Each row is a point on a tangle of strands that fork, close into loops and nearly touch. The rows are in no order.
Points whose rows are less than 44.8 apart are linked; no others are. Some points are linked to none.
J563: [-15   8   3 -19  12  12  -5  -5   9  10  20 -18  14  13 -28   2 -19  -6
   5 -10  14 -10 -12 -14   7   5]
J99: [  7   5   0 -13 -17   2 -19  -5   3  -4  -1   8   0   0 -19  -4  -9  -1
 -19  11 -17  -1  -7   6 -20  19]
J761: [  4 -13   8  12   7  -9  11   3   0  18 -12  24  -7   3   3 -10   4   4
  23  17   4  30   3 -11 -17   6]
J22: [ -3  -4  -3  33  -3 -12  11  14  -7   7  10   8  -9   4  16 -21  16 -22
  16   1   9  -6   6  -3   8  -1]
J868: [  9   1 -14  -1 -14  13 -13  -4 -16   0  -4  23   7   5  15  -4  11  -1
  20 -27  -3  23   9 -15  11  -2]
J516: [-18   1  14  -3  16  -3 -16  -9  -3   7  -7 -24  -8  -8 -15  -6 -15   6
  -8  -4   6 -21   9  -4  10  14]
J557: [ -5   4 -15   2  16  29  10  -8  -9   4  -5   5   4  -2  -3  -1 -15  -7
  -5  -4  -5  -4   9  -8   7   7]
J741: [ 11   8  13   7 -11   5  21  17   8  -6   5   1 -13   5   1  10  20   4
  15  12  11  -9 -38  18 -19  -7]
J968: [ -1   2  -1 -15  16  29  22   6  -4 -10  -7  -7 -11  -6  -2  23  -4  21
  -5   5   6  -8  -8  12   5   0]
J451: [  2   9 -14   2   3  33  -1  -9   1   2  10  -1  17   5  -3   4  -8  -5
 -16  -2  -8  -1  -1  -2   1   3]
J348: [-12  -8 -12  -7  22  14   7  -6  -9  -6  -9  -2  -9  -5  -5  -5 -18  -4
   0 -10   1 -11  13 -13   9   1]
J856: [ 11   0   1 -17 -19   9  -7  -5   3   0   7  -6  11   1 -13   8 -12   0
 -25  13 -20   5 -13   8 -16  27]
J406: [  4 -10   4  -8   7   4  -4 -11  -3   5   0  19  -8 -10  10   5  -3  20
  -3   5   9  19  20  -5 -12   0]
J870: [  5   7   8  -3 -20 -18 -27  -8   3  -2  -8   6   3  -9 -12  -7  -9   5
 -19   7 -11   4   5   5 -17  12]
J195: [ -3  -6  16  -2  -4  -4  -4 -17 -10  20  -2 -29  14 -28   6  17 -19   5
 -14   0 -11   3  20   8 -10  17]
J331: [-14 -19  -1 -10  10 -18   6  10   2 -25  -8 -17 -13  -2  -3 -18 -17 -12
   1  -2   2 -14  -3 -13  13  -2]
J781: [  2   9  -1 -11 -11   1 -23  13  18 -15  16   7   9  25 -13   5  13 -11
   0 -13  14  -1 -23   2 -14 -23]
J586: [-10   9  15 -12  17   3 -14  -3   9  10   2 -25   1   9 -18  -5 -11  10
 -14  -1  17 -14  -3  -2  14  23]
J626: [  0 -13   2  -1  16  18  12 -28 -12  17   3   0  -7 -24  15  13 -12   0
   5   5 -11   1  22  -4 -10   6]
J821: [ -1   1   0  25  -2  16  -6  -6 -15  12   7   5 -16 -12  -2  -6   3  -1
  12  10  -6  -1  10  -1  -5   6]
J882: [  1   2  -1  -3   0  15   9   7   7  -2  16 -13   5   5  -4  17   1   8
 -27  20 -19   9  -9  13   7  13]
J330: [ -1  -9 -10  -6  -4  -2 -13 -20   3  -7  -6 -14   2 -16  -4 -12 -12  -3
   8 -24  -4 -10  19 -17  14 -10]
J245: [  9  -9  -8   6  -9 -14  25   9  -8  -3  -8  10  -8   2  19  -9  13 -10
  37  -5  17   8   5  -7   7  -5]
J273: [ -6  -8  -3   8  -3 -21   8   9  11  -6   9 -13  -3   0   1 -20   1  -9
   2  -8  11 -19  11  -2  19 -11]
J468: [  4   7  -2  15  -1 -18  26   8  -4   9   3  19   0  -6  10 -13   8  -4
  -6  19 -21   9 -13  -3  -3   9]
J417: [12 11 -8 10 -7 -2 28  0  0 -9 -9 10 -2 -3 17  2 17  1 16 15 -3 27 -6 -4
  0 -7]
J688: [  0  10  11  -1  -5 -19   0  19  15 -11  13   0   4  15  -2  -9  12   4
 -22   7  16 -10 -18  12   0  -8]
J993: [ -2  11   8  -5  -8   2  22  12  24   2  22 -17  13   3 -14  24  -1   9
   6   3  -7  -3 -27   8   4 -17]
J44: [  9  -1   6  -1 -13   6  -9 -18  -3   4   6 -10  12 -21   9   9 -12   3
 -24   1 -10  10  17   6 -14  12]
J826: [ -1   5   1  -1  10 -12   5   0  -3 -10  -9  19 -26   3   8  -5  25  -8
  -6  26  -7  21  -4   1 -16   6]
J994: [ -1  -7  -4   3   7  -6  25  10  -2  12 -14  21  -2  -7  -1  -8 -12  -2
  14  12  -2  20   9 -13   0   6]
J100: [  1  -3 -12  18   1 -14  28  20  -3   0   6   4   2   6  19 -16  13 -18
  11  -1  14 -19  -6   4   8  -5]
J858: [ -3   7  -2  -9   0  11  18   2  24  -7  14 -32   8   0 -11  18  -1  11
  -2   2  -5  -8 -10   7  15 -15]
J932: [  3   3  -1 -15  -8  16   6   7  11   0  25  -7   4   4 -21   6  -7   4
  18   0  14  -9 -15   0  -4  -9]
J395: [-14   3   9   8   9  -8 -26  -3 -10   8  -8  -1   5 -11   0  15  -3  -9
 -27  16 -26  14   8   9 -26   5]
J107: [-13 -16  -3  -8  10  -9   5  -3  -3 -18 -12 -17  -9 -11  -9 -11 -28  -6
   2   1 -23  -5  -5 -20  12   7]
J618: [  6  -1  -1   0 -10 -14 -24  -9  -5  -5  -1  23 -22   7  13  -5  27  -5
  12  -3 -14  23   9  -4 -15   0]
J542: [-18 -20  15  -7  25 -12  -2   0   1  10   0  -1 -20 -12  -1  -1  -8  17
  -4   5  15   3  25  -5  -1   1]
J754: [ 11  -4  -8  -8  -8   7 -14 -13 -11  -1  -9  29   3   8  18   2   8   5
  19 -16  -4  33   9 -14  -8   3]
J388: [ -3   6   9  17  -4  -9  -9   5   9   1  21   2 -14  -1  -1  -8  14   2
 -22  23 -19  -1  -4  10  -4   1]
J604: [ -5 -18  10  -4  24   8   6 -38 -11  20  -2  -1   0 -22  20  14 -18  -7
   3  -4 -16  -8  21  -3  -9  -9]
J72: [  9   7 -11 -10   4  19  -3   7  -9 -16 -17  17   4  11   4  12  -2  10
  -2 -21  21   2  -3   3   1 -10]
J400: [  8   8 -13  14 -10  15   9  15  -8 -11  -6   5   1  16   5  -6  16 -15
  21  -9  14   5  -9  -1   9  -8]
J961: [  9   9   9   1 -25 -28  -9 -10  13   1  -4   1  14 -12   1  -8  -6   8
 -18   8 -10  11   8   2  -5   9]
J152: [  7  -6  -2   0 -17   1  18   4  -5  10   0  -4   9 -15  -1   8 -16  -1
 -13  15 -25  15   5   5   2  24]
J9: [ -4   0  -2   2   7  -7  39  23  10   2  12 -14  -2   5  -2   3   6   2
   6   6  -6 -21 -24  10  16  -8]
J771: [ -7  -2   5   4  15  -7 -10  -6  -6   2 -14  22 -24   5   3  -3  19  -9
   1  21 -10  28   4  -7 -26   9]
J421: [ -8  -3   9   7   6 -18 -18  -3   5   4  -2  10  -8  -9   4   7   6  -4
 -22  19 -25  20  12   3 -21   0]
J440: [ -9  13   4   7   2  12 -32 -10   5   4  10  -6  13   8 -14  -2  -4  -7
 -30   1 -12  -3  -4   1 -10   6]
J844: [ -4   6   0  -1  17  12   6  13  -3 -13  -2  10 -12   2   7  10   7  12
 -20  14  10  16   0   6   1  -1]
J460: [  2   2   2  -1   9  15  -8 -28 -19  15 -12  21  12  -3   6   3 -20  -3
 -14 -14   3 -11  14  -4   1   3]
J576: [  1 -12  -4 -25  -1 -13  32   9   3 -10 -11 -15  -6  -8 -13   3 -15  10
   6   8 -14 -12 -15   1  20   9]
J411: [ -4   1  -5 -16  12  23  18   1   0  -3   3 -14   3  -2  -3  19  -7  15
 -21   9  -4  -1  -2   9  11   9]
J506: [ -5 -10  -3   5  -1 -11  13   5  -7  12 -14   8  -7 -18 -12 -10 -23  -3
  18   5 -10   0  14  -9   2   7]
J63: [  8  -4   5   1  -7   4   6  18 -11  -8   2  16 -22   5   1 -11   9   0
   6  18  25  -4  -8  10 -10  14]
J182: [ 11   9 -14  -3 -16  11 -23  -7   5 -16   3  11  11   7   2   0   9   1
 -14 -12  -6   8   2  -1   1  -9]
J530: [  2  11   0  -3 -10   9  -8 -16  18   7   7 -30  22  -6 -12  -2 -12   0
 -10  -5  -5  -6   7  -3  11  12]
J726: [ -9   0  11  -6   6 -26  19  19   7  18  26 -11  11  18 -14  -3   5   4
  -9   5   6 -19 -35   2  14  12]
J788: [  8   9  -4  -2  11  33  -7  -5 -17 -10   1  16 -14  18   6   1  13   1
  -3  -2  22  -6 -11   3 -11   2]
J747: [ -9 -11   3   5   4  10   1  -6 -24  23   0 -15  -2 -21 -11  17 -20   3
   3  11 -26 -12   8   9   0  21]
J940: [ -3   2   5   8  -2  -6  11   9   7   2  18  -4  -5  -4  -1   1   5  11
 -21  21 -15   2  -3  10  11   7]
J407: [ -7  10  12  -2   9 -26   3   3  17   5 -12 -30   2  -1 -10 -15 -11  -1
  -4   0  -2 -10   0  -8  26  19]
J689: [  3   3   0  -6 -13   9 -29   5  11  -5  24   1  12  19 -11  -7   9  -4
  -1 -19  23  -6  -9  -1  -2 -14]
J436: [ 11   6  -6   9  -9   3  15  -9   1  -6   0   8  -2  -8  18   4  15  -4
   4  21 -13  34   3  -4 -11   3]
J998: [ -6   2  -2  12  10 -12  -7  -1  11  -1  -1  15  -2   3  11   2  12  -9
 -18  12 -19  31  10  -6  -9  -7]
J297: [ -9  -2  -2   6  15  19  10  30   1 -12  -5  -3  -8  17   2  11   8  -8
   1  -2  30  -9 -10  12   3 -10]
J655: [  3   1   7 -14  -6 -32  23  14  15  -4  -1 -19  10   3  -1 -14  -3   3
   1  -6  22 -29 -16   6  11  -2]
J401: [ -4  -5  -8   4   4 -15  33  21   7   4  19  -9   4   6   4 -12   3 -14
  10   0   4 -33 -20   3   7  -5]
J40: [-10   4  17  13  -5 -30   0   9  -5  18  -5   3   6 -10  -9  -7  -9   7
 -16  16 -15  -1  -4   5   4  15]
J380: [  0 -12  -9   5   1  18   8  12  -2 -17  -5 -15 -15   8  16  11  18 -15
  29 -16  26 -17  -2   9   8 -16]
J809: [-12   3 -11 -18  17  23  10   0   6  -3   3 -15  11  13 -22   4 -20  -6
   1 -11   4 -14 -13 -10  10  -4]
J278: [  2   8  -4  20  -4  19 -12 -10 -12   2   2  10 -13  -3  -2  -4   9  -8
   1  16 -14   8   0   0 -15  14]
J635: [ 15  13  -8  -7 -15  12   2  -1  19 -17  13  -4   0   3  -2  12  17  -4
  -7  16 -22   5 -20  15 -16  -9]
J850: [ -5  -4   6  18   6   6 -13 -10 -17  22   0  -2  14 -22  11  18  -8  -4
   1   9 -17  14  17   5 -24  -6]
J504: [ -1  -4   0 -13  -1  -9  25  17  -2   4  -7  -1   5   3 -18   0 -14  10
  -9  13  -4  -4 -15   3  22  18]
J373: [  5   7   1  18  -7   6  -6   9  10  -6  29   1 -12  10   0 -11  21  -4
  -5  14  -2  -4  -9   7  -1  -7]
J718: [ -1  12  -5  -9  -4  -4   2  15   9  -6  -7   6  16  16 -19  -3  -7  -7
 -26  12 -16   7 -21   1   1  11]
J235: [ 16  -8  -7  -7 -10  12 -13 -27 -12   8  -6  24  10 -10  20   6  -2   3
   7 -13  -8  23  16  -9 -16   3]
J886: [  7 -11 -14  -3 -11   8   4  -9   1  -6   5  -6 -10 -18  -9 -14  -7  -4
  19  -9  -5 -15  12  -7   8  -5]
J114: [ -3  -2   6  14  -6  -9 -21   5  -5   0   4  15 -11   0   0 -10   2   5
  -8   1   6   3  14   0  -6  -1]
J205: [-18   4   5   6  17  -7 -14 -18  -7  17 -17 -25  21 -19  -1  10 -21  -7
  -2  -8 -10  -2  21  -6   1  -2]
J389: [  5  11 -12  13  -6   9 -12  -3  -3  -8  -6  17 -11   7  -3 -10  14 -18
   0   8 -18  13  -3  -5 -12   7]
J942: [  1 -13   3   6   4  -2 -34 -12 -11  28 -11  16  23   1   8  12  -2   8
  23 -14 -12  20  13  -3 -22 -15]
J124: [  6   2   2   9 -10   5   1  17  14  -7  27  -3  -4  14   2  -1  20  -7
  10   2  19 -11 -14  12  -3 -20]
J900: [ -8  -4   1  -6  17  25   8  21  -5  -5  10  -3 -14  14  -8   4   2   1
  -2   8  25 -13 -12   7   1   4]
J913: [-12   9  13  13   1 -29   3   7   9  12  -3 -10   6  -5  -7 -15  -9   2
 -13   4  -2  -5   6  -4  18   7]
J642: [ 10   4 -14   8 -18   9   1  10 -14  -9  -9  14   3  12  15  -6  19 -11
  29 -21   8  18  -1  -8  15  -5]
J722: [ -9   1   1  23   1  -1  -6   2 -12  20  -4   0  11 -18  -2   8 -12  -5
   2  13 -22  11  15   1  -9   1]
J252: [ 19   3 -13 -10 -10  19 -13 -26  -6 -11   0  10   8  -4  18   9   8 -17
 -21 -10 -18  11   8   4 -21   4]
J536: [ -8 -16  -8 -21  10   2  13   0  -2 -15  -8 -22  -9  -3 -15  -1 -23   1
   0   3 -19 -11 -15 -12  18  13]
J347: [ -4  -6  10  21  -3 -22 -16   6  -5  14  -1  23  -6  -2   6  -7   3   0
   9   3  -5  15  12  -3 -13  -8]
J660: [  9   9   1  -2 -19 -17  -4  -6  14  -5  -3  -3  12  -9  -2  -8  -6  14
 -11  -1   6   6  14  -3  10   1]
J21: [ -1  -6  -7 -13  -1  -8   6  11  11 -25 -16 -18   1   1   1   2  -3   0
   8 -22  19 -16   3   0  17 -23]
J213: [ -2  -9   6  13   2  -1 -37 -13 -14  20  -7  17   3   4  12   7  15   2
  27  -9 -17  28   6  -5 -25  -8]
J51: [ -1   4  -5  -2  13   3  -7  -2   3 -15  -2  13  -4   3  16  13  13   6
 -23   7  -3  29  11  -2  -6 -10]
J860: [ 18  -2  -6  -5 -13  15  -8 -27  -8   3   0  10  18 -15  18   8  -7  -5
 -16 -13  -9  12  18  -1 -13   3]
J6: [ -4 -11  -4   9  15   7   7  -4  -7  -1   4   2 -21   1  18  -1  15   0
  22  -5  16  14  21 -10   6  -7]
J399: [  5  12 -13 -14   4  -2 -14   5   4 -25 -14  14 -22  22   2   6  31 -10
  -4  -7  -4   5  -3   8 -11  -9]
J354: [ 10  13  -7   5   1  26  -8  -3  -1 -22  -4   5  -8   9  15  18  26   8
  -1 -10   5   9 -11  10  -5 -18]
J976: [  2  -3  -6  10  -7  20   5  -6   1   8  14  -7  -9 -13 -11  -7  -6   0
  11   8 -12 -12   7   2   4   7]
J230: [  1  10  10   4   1   9 -27 -30 -11  14  -6   4  18  -6   3   2 -13   2
 -22 -14   3 -14  11   1  -5   3]
J911: [-10 -12  -3  10   5 -27  25  10  -3   8  -7   3  -7 -12  -1 -20 -14 -13
  17   1 -14 -11   4 -12  10   0]
J295: [  0  -1  -5 -10  -1   5   6   3  18 -16   5 -23   0  -1  -6   2   0   8
   4 -11  12 -15   3   4  15 -20]
J876: [ -5  -3  13   7  15   1 -25 -21 -19  24  -1   5  19 -13  14  22  -6   5
  -2   4  -6   6  16   7 -26 -17]
J616: [ -4   8  24  -2   2 -13 -18 -12  -7  19 -12 -27  10 -22  -1  13 -14  13
 -16  10  -3   4  13   8  -4  30]
J271: [-11 -22   2  -2  23  -6   8   4   3   1   1   3 -22  -3  10  -3   0   5
  12   0  15   9  22 -10   3 -10]
J894: [ 17  10 -20 -19 -10  19 -20 -18   6 -19  -2   9   9   7   3   8  12  -9
 -18 -12 -15   5  -3   5 -14  -6]
J757: [  8  -6   3   1 -11 -13   5  -2  -3  -2  -5  19  -3  19  23  -6  27   4
  32  -5   4  39  -4 -11  -6  -4]
J248: [  6  -5   0  -6  -5 -29  -9   0   3  -5  -3  28 -13  18  20  -7  29  -3
  14  -5 -10  28   2  -6 -12  -6]
J12: [ 10   6   0  -8  -8 -12 -11  16   6 -25  -1  14 -16  15   8   2  22   2
  -8  -1  11   0 -10  14 -11 -13]
J316: [  9   3   1   6 -14   0  -2   3 -15 -15  -5  15 -27  13   4 -14  25 -11
  11  17  17   8 -13   4 -16  12]
J577: [ -1   7   9  -1   8 -21  14  24   6 -12   4  10  -5   6  10  -2  19   8
 -28  13   6  -5 -22  15  -1  -8]
J717: [ -7   2   2   7   3 -17  13  17   5   0   0   2   0   1   0 -12  -5   1
 -11   3   9  -2   7  -2  15  -3]
J537: [ -1   5   0  28   2 -16  25   6  -6  11   6  13  -8  -4  14 -19  13  -8
   9  14  -5   6  -3  -7   1   3]
J158: [ -4   8 -10 -11   2   8  13  16   8  -8 -13  -7  15  10 -19  -2 -19  -1
  -1  -9  11  -7  -6  -4  14  -3]
J519: [ -1   2   0   7  12  32  -8   2 -12   2  15  10 -18  13  -6  -7   6  -1
   0   7  15  -9  -7   2 -10  11]
J284: [ -7  -3   8  23   4 -23  -8   7  -4  25  -8  11  11 -10  -2  -1  -9   1
  15   9 -11  13  12  -3 -12 -15]
J987: [ 15  14  -6  -7  -9   6  13   7   8 -14  -1   8  -5   6  -4   5  13  -3
  -2  23 -19   5 -27  11 -14   5]
J332: [  5  -4  -2  -7 -15 -19  -7   0   4  -6  -5   4   3  -3   4  -9  -5  10
   6 -20  17   5  22  -6  14  -8]
J678: [ -1  -9  -7   3   7  10   7   7  -4 -16   8  -8 -21   2  18   5  18   0
  14  -8  23  -6  14   4  12 -16]
J118: [ 10 -16 -16  -8 -13   0   9   3  -3 -17  -3  -2 -13  -8   1 -14  -1  -9
  30 -15   8 -14   8  -6  10 -10]
J97: [ -3  10   2   0   9  10 -20 -32   1  11  -8 -11  20  -1  -4  -6 -12  -5
 -11 -27   6 -20  12 -10  15   1]
J989: [ -2 -11   5   4  -8 -14 -29  -2  -8  19  -9  19  11  -2   2  -3  -7   9
  22 -25   0  17  20  -9  -5  -9]
J628: [  7  13 -10  11  -7  21   9  19   8  -8   1   5   9  19  -8   4   8 -14
  18  -6   9   2 -26   2  -4 -16]
J621: [-15  -5  24   0  12 -27 -11  -3   9  12  -5 -10  -6 -14  -1  -3  -7  18
 -10   6  15   7  23  -4   4   3]
J472: [  7  -9   3  11  -6  -7  11  -9  -5   8  -6  15  -8   8  11  -9  18   3
  31  10   9  35   3 -15 -11   3]
J901: [-11 -21  -5 -17  10  -4   8  17   4 -29 -10 -20  -7   8  -5  -6 -15 -18
   7  -5  13 -24 -16  -4   7  -7]
J607: [  3  -9  -7  -6 -14  -8   6  21  13 -14  -7  -9   9  11   3   4   1 -10
  17 -22  26 -24  -6  11  10 -20]
J404: [ 12   1   8  -1  -9  10  17  21  -3  -8   7   4 -20   6  -1   1  13   5
  15  19  23 -10 -23  18 -11   4]
J881: [ 12   3   2   2 -15  -9  -1  19  11 -16   9   7   0  13   4  -3  16   5
  -2  -2  18 -10 -13  15  -4 -17]
J155: [ -1  -2  10  -3  -9  -3 -29  -2   1  -3   7  -4  -3   7  -6 -14  -1   8
  -8 -16  32 -17  13   2   5   3]
J314: [  2  -5  -5   9  -8  -2  21  23  17  -6  -2  -8   8   9   3   6   6 -17
  22 -17  16 -24 -18   9   4 -27]
J177: [  0 -11 -10 -11 -11  -2 -13   2  -2 -12   4  -5   1   2  11  -5   8   3
  11 -37  16  -5  19  -5  24 -14]
J267: [ 11  10  -8 -16   6  25  -9  -6 -10 -13  -7  22  -1  14   0   6   0   9
 -14  -6  15  -4 -10   4 -12  -1]
J165: [  3   9 -13  -3   1  16  11  17  -1 -14 -19   6   8   8  -6   7  -9   4
   0 -10  14   2  -4   2   7 -10]
J210: [  3  13 -18  -3   0   6 -16  -4  -4 -21 -12  13 -14  22   5  -2  31 -19
   4  -7 -11  16  -3  -3  -5  -4]
J792: [ -2   2   8   1  -1   0 -20   7   0  -8   8   7 -10   8  -8  -8   2  10
 -19   1  18  -5   3   5  -5   2]
J720: [ -9  11   8 -12  16  18 -11  -9   5   9  10 -10  11  15 -19   0 -14   6
 -19  -4  14 -12  -8  -4   5  13]
J184: [ 17  12  -9  -4   3  30   6 -18 -11 -13 -10  12   0   0  23  21  14  11
   0  -9   6  11  -1   4  -4 -10]
J251: [-14  -5   6   9  -2  -6  -5   3  -3  25   3 -25   3   1 -30   4 -15   0
   4   8 -23 -18  -8   3  17  18]
J641: [-16  -7   1  13   4 -14   7   9  10   4  13 -23  -4   1 -13 -20  -8 -15
   4  -1 -12 -25  -1  -5  19  -4]
J566: [  9   8  -7  -9  13  31  16 -12  -7 -10  -6   1  -8  -8  16  20   4  16
   0  -4  13  -4   3   6   2 -11]
J797: [  1  -2   7  -7  -7 -21  14  15  -4  17   0   5  10   8 -22  -7  -8   9
 -16  14  -9  -7 -29   5  15  29]
J482: [ -9  -6  16   3  20  -5 -27 -26 -13  26  -8   6  14  -6  10  15  -8  15
  -2 -12   6   2  22  -1 -12 -16]
J291: [ -3   1  11  -8   4  -5 -23 -17  -6   2  -6   0  -3  -2  -1  -7 -10  16
 -12 -18  29 -10  21  -4   5   5]
J173: [  3   0   9 -25  -9 -22  23  12  17  -1   6 -21   6   5 -18  -4 -11   6
  13  -1  13 -25 -24   3   9   1]
J849: [ -9  -6  12  -3  11  -8 -27 -18 -15  13 -10  10   0  -2   4  -1 -11  13
  -2 -24  20  -5  25  -8  -2  -4]
J729: [  8   9  -5  -2  -2 -12  27  16  -3  -2  -1  16   2   1   2  -1   9   4
 -15  22 -23   3 -32   8  -1  12]
J806: [ 11   7 -14  -3 -12   9  27  11   3  -7  -8   1  14  -8   4  11  -8  -1
  -7  15 -16  17  -5   6   3   6]
J255: [  2  -7   2 -33  -6  -4  17   8   9 -13  -3 -22  -6  -1 -24   2 -18  10
  13  -1   7 -21 -18   0   7   3]
J893: [  9  -9  -1   7   1  15   5 -20  -1  10   3   4   2 -12  21  11   5  -2
   2  12 -11  34  16  -5 -22   7]
J767: [ -2   7   0  -2  13   4   6  14  -4 -14  -5  17 -19   6   2   2  15  -2
 -17  24  -4  16 -11   6  -6   8]
J769: [  6   1  -6   2 -18   2  15   3  10   9  17  -8   6  -4 -17  -7 -11   2
   6  10 -16 -10  -6   3  11   7]
J215: [  8   3  -9  -1  -5  19 -22 -16  -9  -3   8  14   6   5  10   0   7   7
  -9 -24   5  -2  10  -3   8  -8]
J256: [  1 -11  -3 -11 -10 -26  14  17  13 -10  -5 -11  12   9   5  -7  -1 -11
   8 -10  31 -34  -8   9   9  -8]
J653: [  7   0   0  10 -13   3  -2  -9 -21  -8  -6  16 -21   6   7 -12  21  -2
  20   9  15  21   0  -9 -13  11]
J431: [-11   5  29   1   7 -26 -14  -4   4  18 -10 -18   0 -19  -5   4  -9  20
 -10  15   4   6  16   4   3  18]
J133: [  0 -22 -13  -1   1  -8  14   7  -7 -17  -9   1 -19  -2  13 -12   1 -21
  34  -8  10  -4   9 -12   7  -6]
J109: [  4  -4 -10 -11  -1  14 -13  -7 -14  -6   5  11   1   5  18   2   9   8
   8 -37  14  -5  16  -5  19 -12]
J664: [-17  -5   1  -4  22   8  -8 -15  -4  -1  -3 -18  -8  -5  -9  -8 -18  -3
  -8 -11  -1 -23   9 -10  11   1]
J611: [  4   8  -3  -2 -16  -9  11  -4  23   3   9 -24  16  -5 -15 -11  -9   3
   1   1 -10 -12  -1  -3  19   3]
J634: [-12  10  11  10   5   2 -31  -7  -8   8  -3 -10  10  -5  -5   9  -8  -2
 -32   9 -18   0   3   9 -13  12]
J651: [  9  12  -9   4  -3   0  38  14   1  -5 -14   9   5  -8   9   8   2   4
   6  13  -8  15  -8   3   7  -4]
J587: [ -1 -16  -3   6  12  12  15 -15   3  16   2  -3  -3 -19  13   9  -5   1
  13  12 -13  21  23  -9 -10   3]
J20: [ -5 -16  -5  -3  10   4 -14 -31  -6  -1  -2  -5  -6 -18   8  -4  -7  -3
   8 -25  -8 -15  20 -17   9 -16]
J707: [  1  12  -6  -9  -1  22 -13  -7  13  -5  17  -4  18  11 -12   8  -3  -3
 -23   3  -7   4 -12   2  -9   0]
J805: [  8   7   2   2  -4 -13  37  17   6   1  14  -4   3  -5   5   2  11  18
  -3   8  -6 -17 -29  15   5  -5]
J500: [  1  -7   0   5   0  -5 -29 -21  -2  10  -9  18  -6   4  12   7  21  -9
  18   1 -25  31  10  -7 -30  -1]
J148: [-11  -2  13  14  -6 -16  -3  10 -12  26  -4 -11   4  -7 -24   4 -13   8
  -6  17 -20 -11  -7  11  10  21]
J645: [ -4   7   9  -7   2 -27   9  17   3  14  13   4  14  19 -17 -10   2   4
 -22  10  -5 -10 -41   3   6  20]
J355: [ -5 -15  -1  -5  12  16  12 -17 -19  14  -1  -4 -15 -24   0   9 -18   4
   8  11 -18  -8  13  -1  -3  19]
J793: [  9  12   8   6  -8   5  27  17  18  -1  10  -3   0   3  -2  18  10  11
   6  10  -8  -5 -36  16  -7 -12]
J168: [  2  -1   3 -10 -12   1 -16   5  13  -4  17 -10   7  13 -14 -11  -3  -1
   5 -15  34 -16   0   0   3  -6]
J477: [-12  12   7  12   7 -13 -30 -13  -3  14 -20 -16  21 -12  -4  -1 -13   0
   0 -15   4   2  23  -9   6  -3]
J203: [ -3   9  -1  -9   7   9  -8 -26  11   5  -8 -35  19  -9  -6  -3 -19  -6
  -9 -15  -6 -15  10 -10  14  14]
J274: [ -6 -11   4  -3  14   6  -5 -41  -7   7  -2 -10   3 -24  11   5 -15  -6
  -3 -15 -14 -19  21  -7   4 -10]
J5: [ -4   5   1   6  -5  11  16  27  15   1  11  -2  12  13  -9  15   0 -20
  24 -10  17  -8 -26   2  -6 -24]
J299: [-15  -3  11   7  -1 -19   2   6  10  21  15 -25   3   8 -27 -10 -13  -6
   7   2 -12 -23 -15  -4  17  13]
J510: [  0   5   2  10 -14 -13 -33  -9  -6  10 -17   6  21  -7  -6  -6 -12   3
   0 -20   1   9  18 -10   1  -2]

A tip is a point with one link. Name the tips that can be reached along the links from each point below, in the order of the rows.
J563 => J771, J297
J347 => J781
J913 => J407

A piece is all that can be reached along the links. How many separate loops has the piece of each point below (a circle has one, a figure eight two, a Y none), and how many tips (points with one link)?
J182 => loops 0, tips 7
J882 => loops 0, tips 6
J876 => loops 1, tips 1
J900 => loops 0, tips 2
J273 => loops 1, tips 1

A fork is a point with three links, a tip a point with one. Leave the first point through the second and follow the links. Name the first fork or tip that comes.
J401 / J100 => J635
J809 / J158 => J297
J860 / J252 => J856
J660 / J332 => J860
J516 / J664 => J771

Name the points in between on the shortest way along the links from the first point to the second, in order.
J844 / J707 => J51 J998 J421 J395 J634 J440
J893 / J124 => J587 J626 J604 J274 J20 J330 J886 J976 J821 J278 J389 J210 J399 J12 J881
J6 / J252 => J271 J542 J621 J431 J616 J195 J44 J860
J331 / J215 => J107 J536 J576 J255 J173 J655 J256 J607 J314 J5 J628 J400 J642 J868 J754 J235 J860 J252 J894 J182
J994 / J5 => J761 J472 J653 J316 J63 J404 J741 J793 J993 J858 J295 J21 J607 J314
